The views of a scene show one set of named points, each view turned or mirrored, shifted and resized as a whole, with a little noise and some points left out.
In the rows, 128 means zero.

Scene 1
View 1
(55): [105 149 174 109 102 194 114 124 122 140 159 109 119 104 179 118 113 167
 169 109 141 154 118 101 150 117]
(137): [106 156 179 148 135 162 136 112 146 149 144 109 135 115 175 126 102 129
 168 146 107 153 104 132 137 139]
(125): [ 90 174 187 134  89 193 106  96 156 127 151 123 127 117 174 130 116 143
 157 124 133 149  80 135 151 146]
(181): [112 135 177 127 129 163 129 111 151 143 149 107 125 110 166 118 106 159
 150 140 119 142 138 108 124 119]
(263): [101 127 154 109 142 170 145 118 143 150 154 133 117 110 166 104  90 164
 173 125 124 141 121 104 132 128]
(211): [ 98 174 172 114  99 186 129 132 115 139 170 126 116 111 171 124 110 144
 200 118 141 161  90 114 158 133]
(18): [135 146 183 179 144 135 134 138 137 154 144  82 133 120 171 118 107 136
 168 172  88 150 135 118 105 123]
(251): [129 167 162 169 116 140 141 167 124 140 181 137  91 140 147 100 100 156
 220 168 114 137 103 101 100 131]
(218): [144 138 166 160 134 153 136 158 111 165 162 105 103 122 164  99 105 164
 199 145 121 141 139  86 104 110]
(231): [ 88 148 140 146 119 193 129 128 137 150 154 150 112 124 185  83  80 163
 196 109 119 137  61 127 135 162]
(107): [ 94 144 187  99 126 164 129 100 153 124 150 100 141  99 166 140 113 147
 137 140 118 157 140 116 145 120]
(273): [110 174 196 143 121 140 131 129 135 125 158  85 142 110 166 146 118 121
 167 170  99 168 123 128 135 127]
(141): [106 120 173 129 130 185 116  96 156 153 130 102 134 105 186 109 103 168
 131 115 119 140 134 114 130 125]
(114): [130 148 214 152 125 186 121  57 181 181 119 114 127 114 161 142 125 122
 122 129 147 139 124 126 137 118]
(215): [113 146 171 153 143 143 136 134 139 140 150  92 137 115 175 117 100 142
 167 162  86 153 126 123 119 134]
(234): [ 90 146 170 131 123 192 124  89 160 150 137 128 131 113 181 114  99 147
 153 114 122 144  86 135 148 148]
(98): [117 148 196 143 134 158 128  91 167 147 137 100 137 112 163 136 115 131
 137 152 113 148 132 127 129 125]
(157): [117 170 187 161  81 168  95 145 126 115 164  87 121 121 176 118 125 168
 168 148 115 151 117 109 121 120]
View 2
(234): [108 114  95 161 112 152  92  95 171 118 138 120 119 137 138 125 105 167
 163 146 154 117 134 143  95 110]
(141): [114 119  86 134 136 141 102 109 150 119 141 121 115 145 107 133  98 156
 176 130 155  96 135 136 105  99]
(18): [ 93 144  94 155 163 120 100 152 155 130 137 124  88 119 115 149 141 132
 161 138 119 109 158 144 146 125]
(181): [104 125 101 138 153 144  95 131 144 125 135 122 110 134 118 130 112 154
 179 122 151 112 141 148 119 115]
(114): [105 114  74 171 142 158 113 116 148 103 109 107  91 107 132 110 111 152
 175 134 163  67 133 169  95  87]
(107): [101 111 113 146 149 164  83 140 129 131 137 121 118 143 123 138 109 155
 164 130 177 104 136 151 107 111]
(218): [111 162  83 129 171 140 102 138 166 140 132 130 107 113 107 124 117 139
 187 113 115 146 144 139 153 137]
(251): [ 98 157 103 145 161 128  85 139 185 139 133 131  98 106 146 126 130 158
 192 119 110 174 150 152 150 164]
(273): [ 90 128 109 167 159 155  77 160 144 142 134 127  97 118 136 154 133 141
 148 151 154 113 146 156 130 135]
(55): [122 131  84 132 142 179  82 118 159 146 134 133 124 127 120 129  85 155
 177 134 165 130 119 139 110 130]
(231): [114 135  94 152 105 141  88  82 204 129 147 129 126 135 143 122 105 172
 172 143 125 164 135 131 111 135]
(263): [109 129 109 137 139 153  96 114 159 126 140 121 133 145 117 112 109 161
 177 112 143 143 139 138 119 114]
(211): [113 135  95 154 134 188  74 119 176 151 132 133 125 118 145 125  98 158
 165 143 157 155 123 147 115 145]
(157): [109 135  80 133 157 140  71 140 162 149 137 141  87 111 132 164 100 155
 185 150 151 120 133 149 125 156]
(98): [ 94 116  99 161 150 144  97 137 140 117 128 115  97 125 128 133 124 151
 165 135 155  88 145 158 113 105]
View 3
(181): [138 126  82 130 111 139 125 137 129 105  86 159 151 127 141 130 145 124
 133 171 137 100 153 116 120 138]
(211): [118  83  69 145 113 111 115 148 157 121 121 157 164 117 126 125 130 190
 176 162 125 110  69 124 113 152]
(251): [138  73  46 110 105 130 132  83 172 144 154 150 117  63 154 116 111 171
 152 140 113  43 149 112 123 153]
(137): [109 105  63 149 110 128 159 115 144 114 117 162 157 133 130 129 129 146
 112 176 122 123 137 119 128 149]
(218): [170  99  61 104 111 121 117 101 157 123 109 109 120 107 154 110 122 130
 146 156 114  68 161  92  93 147]
(114): [123 140  77 100 154 144 123 146  94 109  91 185 139 168 127 120 121 137
  94 210 118 188 161 136 109 120]
(125): [104 103  67 147 116 130 142 155 127 107 120 218 163 134 140 123 137 192
 155 194 137 149 104 124 128 134]
(141): [156 133  87 136 106 137 140 161 126  83  80 171 147 146 142 134 156 111
 139 197 147 131 143  97 102 138]
(234): [125 109  73 145 110 135 161 163 137  96 123 198 146 135 122 145 140 142
 134 199 138 152 100 115 113 147]
(55): [145 107  83 138 113 117 103 164 140 102  86 153 162 133 140 122 146 163
 182 172 138 114  95 109 101 142]
(263): [150 114  87 132 107 138 130 156 151 105 106 153 135 104 121 154 143 112
 142 163 140  89 110 119 109 153]
(273): [ 88 110  62 160 111 120 134  87 131 126  90 144 194 145 147 104 132 172
 111 158 119 107 168 127 150 140]
(231): [148  77  57 141  90 128 177 153 175 102 163 193 117  93 129 150 132 151
 164 187 132 112  74  95  98 164]
(107): [109 135  94 156 112 137 115 149 118 101  66 164 187 143 130 136 155 137
 129 168 146 113 139 134 139 135]
(98): [111 133  76 133 123 141 137 122 113 110  88 170 163 146 136 124 135 132
 100 182 129 133 172 128 133 132]
(157): [132  96  58 143  97 118 123 108 136 113  97 172 166 126 181  88 141 197
 180 172 133  89 161  94 124 132]
(215): [123 108  64 154  94 128 159  96 148 112 104 139 163 124 146 125 138 130
 112 162 126  86 168 104 132 151]
(18): [130 108  53 135 100 123 156  72 146 120 106 125 152 131 156 107 125 130
 103 165 114  89 198  98 126 146]
View 4
(215): [121 148 160  93 140 121 122  71 107 139 144  90 107 117 114 134 133 169
 121 141 154 164  94 133 142 182]
(273): [118 155 136 114 136 133 131  66 132 154 152  89 132 116 125 135 128 189
 121 185 125 169  59 145 155 218]
(55): [145  92 112 137 145  96 139 115 106 146 158 147 142 121 145 152  82 178
 102 149 120 170 122 208 139 172]
(251): [165 154 181  91 156  77  62  76 120 120 150  67  95 106 140 124 168 149
 123 196 129 151 104 214 128 129]
(157): [134  97 133 120 124 114 113  81  94 130 168  75 110 120 140 131 133 204
  83 190 129 185 106 208 147 203]
(125): [144 102 140 153 125 124 126 118 137 160 124 161 107 108 186 113 111 226
 117 167 117 176 113 188 144 217]
(231): [175 125 188 129 146  78 112 120 120 130 121 186  49 120 157 119 123 174
 124 132 138 163 148 207 119 151]
(18): [116 162 166  89 142 118 113  67 100 132 156  51 118 103 120 143 159 162
 105 145 149 156 102 124 133 200]
(211): [161 130 134 148 152  86 134 111 139 145 147 174 113 125 147 142  96 176
 118 179 100 163  98 220 137 174]
(234): [142 113 154 139 135 116 135 126 126 157 115 178 101 109 172 122 103 202
 128 118 138 163 133 157 133 196]
(137): [130 150 160 120 140 118 128  94 131 150 133 128 110 107 147 131 129 183
 127 143 133 158 100 142 137 202]
(107): [113 103 105 116 136 140 140  95 122 170 135 127 162 117 138 132  80 196
 136 140 144 169  88 139 161 184]
(181): [125 105 130 103 141 120 118  99 105 154 139 101 148 106 145 135 108 178
 123 130 151 161 118 148 143 169]

Which points are out of place in each view (at most two, in the order of its rows)? Write none if all are in place.
view 1: none
view 2: none
view 3: (218), (273)
view 4: (211)
